Each row is a point on a landscape with many valleys, with its height.
From any point a ball rolls to the lowest of the 5 points nearest to it. It stops when none of these is lower. Distance is the straight distance between rows; heights are no part of it.
Sato: [ 13   0  21   5  -2 -10   5 -40  15  -7  13   9  -7  -2  24  30  -6  11
  -6  18  10]  h=45.2
Neros: [ -8  -1 -17  -6   9  -3  22  18  28  14   6  12  20 -10  12 -28  15  -6
  22  -3  14]  h=34.1
Vemis: [ -5  -6  26  11 -24  10 -21 -22 -17  16  13 -19 -19  32  15  -1 -10  13
 -23  20  10]  h=22.9
ger: [  0  -2 -16 -14  -3   9  -2   3 -23 -36  -2 -15   3   5 -31  13  -9 -12
 -14  -1 -30]  h=20.2
padav: [ -8  -6   2  14   2  -8 -11 -14  14   3  11  -6   7  -1   1  -5  -7  14
 -13 -10  21]  h=36.0
bagag: [ 14   9  11 -34 -17  12 -21 -12 -14 -21  -5 -10   0  -6 -10   5   4  -3
 -13  25 -33]  h=19.0
megu: [  1  -8  -3 -12 -16  14 -20 -16 -16 -25 -11 -15 -13  10 -26  18 -11  10
 -18  -5 -23]  h=20.6
lur: [  8  10 -11  19  11 -13  14  12 -24 -21 -14  16 -14  -1   7  15 -28 -12
  -9 -20  -5]  h=55.9
sev: [ 24  20  11 -22 -30  -1 -21 -17 -20 -22  -9  10 -11 -17  -5  37  -2  -9
 -19  22 -11]  h=16.0
Ral: [ -3   0 -14   1  20  -5  32  43   1  15   1  -4   6  -1   1 -37  13 -11
  23  -4   6]  h=48.2
Kidu: [ 21  30  -5 -11 -21   6  -4 -16 -21 -19 -23  13   7 -11 -12  25   5  -3
 -10  12 -26]  h=4.6
rigik: [-18  -9   2  15  25  -2  24  54 -17  22   2  -1   0  22 -34 -35  -6 -15
  13 -16  10]  h=47.8
Gete: [ -5  -8  13   9  -4  -5  -8 -19  12  -6  -3 -11  -8   8  -9  11 -12  14
  -9   4   4]  h=30.0
Lofo: [ 15  20  -9 -25   5 -16   3   8 -28 -30 -14  32  -5 -22  -5  24  -8 -25
 -11 -11 -13]  h=39.2
dev: [  1   9 -24 -10  19   7  22  22  22   7 -13  10  21 -14  25 -22  28  -8
  27   6   9]  h=24.3
dotun: [ 14  10  21 -28 -30  16 -19 -10 -29 -13   7 -22  -7   1 -12   2  13   2
 -13  28 -25]  h=19.6
Talen: [  4 -15  14  14  -9   1  -9 -10  15   4  -1  -9   8  -2  -5   5  -7   5
 -11 -20   1]  h=33.2
Selap: [ -3  -6  30  25 -14   1 -15 -26  -1   2   0  -5 -11  14  11  11 -12  14
 -21  12   0]  h=26.1
zaze: [  6  -2  32  -3 -24   3 -28 -18 -15  -2  -8   6 -31   0  11  35  -7   9
 -14  29  -1]  h=26.6
biru: [-13  -2 -11 -20   2   4  -3  15  27  27  12 -19  13  -8 -19 -13  29   7
  16  -5  14]  h=50.0
kuze: [-10   0 -15  -6  21  25  18  34  14  18 -17  16   6 -17  30 -30  24 -22
  25  12   5]  h=20.7
rafi: [  4 -20 -13   2  -6   3  -5 -17 -16 -35   5  -8  -6  16 -32   9 -16   3
 -13 -20  -3]  h=21.6
ribaz: [ -9  -5 -14  22  12 -12  21  30 -18   0   8   2  -3  17 -14 -23 -16 -12
   4 -20  -2]  h=28.4
Fup: [  2 -10 -11  13   4 -20   0  -3  -3 -15   7   4  11  12 -14   7 -10   0
  -8 -14 -12]  h=44.9
setun: [-10   1   7 -10   2  -3  -5 -12  29  27  26 -24   6  -3  10   4  12  10
   6  11   6]  h=31.9
somog: [  5   1   9   2 -28   6 -33 -19 -16 -12  -4  -3  -4   0  -3  35 -17   0
 -17   5 -15]  h=21.3
dal: [ -3  -2  26  10 -27  17 -29 -19 -28   2  -3 -20 -31  18  -3  11 -10   6
 -11  15 -11]  h=20.8
gabu: [ -5 -15 -40 -24  -6  15 -14  18  11  11  -6   8  19 -25   3 -24  35  -2
  20   4  -6]  h=32.9
rad: [ 12  -1  16   1  -9 -14 -13 -30   5 -20   6  20 -15 -16   1  37  -6  12
 -21  11   7]  h=56.2
tuv: [  5  -2 -16   7  12  -4  10   4 -17 -25   2   8 -13   7  -6  13 -25 -14
  -2 -22 -16]  h=50.7
pinas: [ 12   7  20 -27 -24  21 -22 -12 -18 -16  -6 -13  -9   3   2   8  -3  13
 -16  18 -18]  h=20.0
tudef: [ -8   3  11  12  23  17  34  46  -3  19   5  13  -3  -4   7 -38  -3 -14
  22  -2  -8]  h=39.8
dopaz: [-14  -7 -20  -3  20  -1  16  31   6  17   5  -2  18  14 -24 -27  13  -1
  19 -16  17]  h=53.5
ripu: [  8   0  31   8 -25  12 -20 -16 -21   4   3 -12 -25  21  12   1 -17  14
 -16  13   6]  h=22.5
suzo: [ -6 -14  -2  17  -5   2 -10  -6  -8 -12  -5 -15   2  21 -33  -3  -7   2
   7 -21   7]  h=23.8
rep: [ 12 -14  40 -14 -25  13 -28 -12 -33   6   8  -1 -28   6  20   8  -4  11
 -29  29  -3]  h=23.3
Luk: [ -8   8 -24 -21  10  -5  -3 -13  27  11   1   8  16 -21  24  -5  36   6
  23   5   9]  h=23.4
golam: [ -2  -6   6  15   9 -17   5 -19  13 -15  -5   6   0  11   7  18 -17   1
 -10  -4   9]  h=51.8
tozo: [  6   8  29  -8 -27  -1 -26 -10 -21  -6 -16   5 -33   0  10  38  -9   4
 -21  34  -2]  h=28.7
razo: [ -6  20   1  15  29 -11  28  41  -3  28   0   7  -2   2   3 -38  -7 -15
  11 -13  -2]  h=50.3
debi: [  2  -4  -4  21  19 -10  30   5   6   0  -2  14   6   1   7  -5 -11 -10
   0 -14   1]  h=47.2
kasi: [  1 -12 -13  15  11 -28  11  -5  -1  -4   3  12  -3   1  -5  14 -21 -10
   8 -12   1]  h=58.4
lafud: [ -9  -9 -26  -7  11 -11  10  25  13   6  15 -13   8   6 -33 -22  24   7
  24   0  18]  h=60.6
gem: [ -2   8 -10  12  34  12  32  45   8  22  -6  18   0 -11  26 -41   8 -20
  21   3   3]  h=28.6
tis: [ -6 -13 -16  11   6  -3   9   5 -21 -13 -10  -6  -2  20 -37  -7 -18  -1
   4 -23  -8]  h=24.0
favi: [ -1  -5  -2  11  -5  -1  -9 -19   2 -18 -11  -3  -2  10  -3  12 -12   5
 -18   2  -6]  h=35.6
bilu: [  9  24   7 -20 -31   6 -24 -15 -15 -15 -11   2  -8 -15  -2  27  -3  -6
 -18  22 -25]  h=12.9
Vakol: [  0   0 -12   4   7 -14   9  10  -6 -20 -11  10  -9  -7  -8   7 -29  -8
  -7 -13  -6]  h=57.0
zege: [ 23  20  17 -42 -21  11   3  -5 -19 -15  16 -18   1 -15 -21   3  15  -1
 -14  13 -36]  h=19.9
mor: [  1   5  15  11  -4  -5   0 -28  22   2   3   4  18  -2  12  19  -7   7
 -13  10   9]  h=36.1
Ges: [  2   6  -8   6  18 -11  22  18  18   9   8   8  17  -3   5 -21   4  -2
  22 -19   7]  h=46.7
feme: [  0   5  26   2  -3  -2 -13 -26  27  15   6   0   5  -1  26   8  12  18
  -1  16  20]  h=26.4
diseb: [  4  -1 -10  19  -5 -15   3  -6 -14 -25  -8  13 -12  -7  -7  28 -13  -2
 -23  -1  -2]  h=51.6
Fopun: [  0  -3  19  11 -16  11 -19 -36  -5  13   8 -21 -13   9  -1   7 -11  15
 -15   9   2]  h=23.0
nakot: [ -5  -7 -29 -21   7  10  -8   7   6   7 -21  11   7 -29  15  -9  30  -1
  31 -11   5]  h=26.7
Ginog: [ -3   0  22   9   1  -2  -5 -28  20  14   6 -10   1   5  15  -2   7  15
  -7  19  16]  h=28.8
Fubim: [ -2  -5 -12  13  13  -1  15  13  26  13   9 -10  18   0 -15 -13   8   2
  14 -17   2]  h=41.0
pup: [  1  -9 -17  26  11 -13  15  27 -14  10   5  -4  18  20 -26 -17 -17   1
  -4 -30  11]  h=40.9
Dituv: [ 11  10  39  -4 -12   4 -16 -27  -8   6  13  11 -26   7  38  36  -2  10
 -20  48  19]  h=29.5
lotir: [ -3  -6 -11  22  11 -18  11   8  14  -4  -2   5  -5   9  -8   0 -20 -12
   4 -21  -1]  h=45.6
faz: [ -9  -4 -23 -10  18  27  24  41   5  14  -9  16  15 -18  21 -40  15 -17
  26   0 -15]  h=9.0
toril: [ -1  14  -9  -9  16  -5  13   1  31  10  -5  13  22 -17  23 -11  25   5
  18   1   2]  h=25.8
Vurad: [ 15  11   3  -9 -10  -9 -28 -15 -20 -26  -8  10 -12   3 -10  32 -14  -2
 -17  -2 -12]  h=40.3
Pur: [ -7 -15  -9  11  -2   2  -8  -3   3  17   9 -18   8  14 -29  -7   8   4
   9 -15  18]  h=30.4
dek: [-12  -2  -3  16  14  -7  11  -3  20   8  15  -1  19   8 -16  -9  -6   5
   0 -21   6]  h=43.5
bova: [ -4   2   6  -4   3  -2   1 -14  22  17  11 -18  22   3 -14  -8   6   7
   9  -4  11]  h=33.8
Negi: [  3  -4  35   4 -10  -1 -26 -25 -21  14  12   8 -30   2  37  21  -5   9
 -19  28   7]  h=26.9
ziro: [-10   3  -9  18  14  -7  17   7  11   0   2  -2   7  13  -7  -5  -3  -1
   5 -22   9]  h=53.2
fego: [ -2  -3 -19 -17  23  14  29  34   2  16  13   2  11  -6  -4 -30  13  -9
  23  -6   7]  h=34.9
fizu: [-15   6 -20 -33   3  12 -11   4  29   8   1   0  15 -22  -2  -8  42   8
  24  -4  16]  h=34.8
sok: [ -3   9  -4  13  20 -21  20  -1  25   1  -5   9  25  -9  21   5   2  -1
   9  -9   5]  h=35.1
kopo: [ 17  14 -10 -24 -21   9 -14  -8 -19 -19  -9   2   2  -2 -20  20  -2  -3
 -10   5 -33]  h=19.1
fezin: [-17 -21 -13  19  25   4  17  32 -16   3   0  -3  -6  32 -23 -29 -16 -12
   5 -26   1]  h=35.4
kosiv: [  1   6 -10  14  22  -3  28  27  11  16  -1  13   2   2  33 -25  -4 -25
  22 -13  -5]  h=42.0
Las: [ 10 -10  -4  23   6 -21  12 -12   8 -14  -2  15  -2  -2  13  35 -17   0
 -22  -5   3]  h=69.1
Gime: [  6  16   1  -7   8  -2   0 -24  36   8   2  -5  24 -18  21  -5  13  16
  13  20  24]  h=23.5
tadi: [  9   3  -7  24  21 -22  14  -3  11  -9   0  16   8  -4  13   2 -16   2
   2  -7  -2]  h=48.8
bipub: [-13  17  -3 -19   2   3  -4  -7  26  22  -5  -6   8 -28   8  -9  21   7
  11   0  22]  h=17.4
Podu: [ -8 -11  21  14  -4   8 -24 -13   1  23  17 -23 -14  20  -2 -12  -1  23
  -1  10  20]  h=26.5
mef: [ -9   4  11   5  -1  -1   4 -20  16  19   9 -17   5   1   2  -6   1  24
   8   1  17]  h=32.4
teduf: [  0   1  -1 -12  -9  -1 -11  -3 -20 -26 -13   8 -10  -8 -24  22  -6  -8
 -19  -7 -23]  h=15.8
Kikor: [  6  10  23 -23 -32  18 -27  -9 -33  -4  -7 -26 -21   4   4   8   5  -1
 -16  12 -14]  h=20.1
mabi: [  9  -7  26 -15 -41   8 -29  -5 -45   1   2  -8 -31  24  30  -5  -4   4
 -22  22  -8]  h=21.5
Gige: [  1 -11 -34 -15   6   2   4  38   1  -3 -17  25  14 -27  19 -19  34 -13
  32 -10   0]  h=29.9
Ziras: [ -9 -20 -27 -16   8  18   9  29  25  10  -1   0  17 -18  -6 -19  30 -10
  29  -5   3]  h=39.3
vove: [ -5   0  -5  -4   2   0  10  -6  39   4  -4  -5  21 -12   3   0  14   5
  12 -13  11]  h=26.8
meno: [-12 -12  -5  23   8  -7  25  22 -14  -3   8   6  -8   8  -8 -10 -16 -20
   6 -16  -1]  h=11.2

For each start below, name the point where the ball stops.
Dituv => Kidu
lafud => teduf
tuv => Kidu
kasi => Kidu
tadi => bipub
golam => Kidu
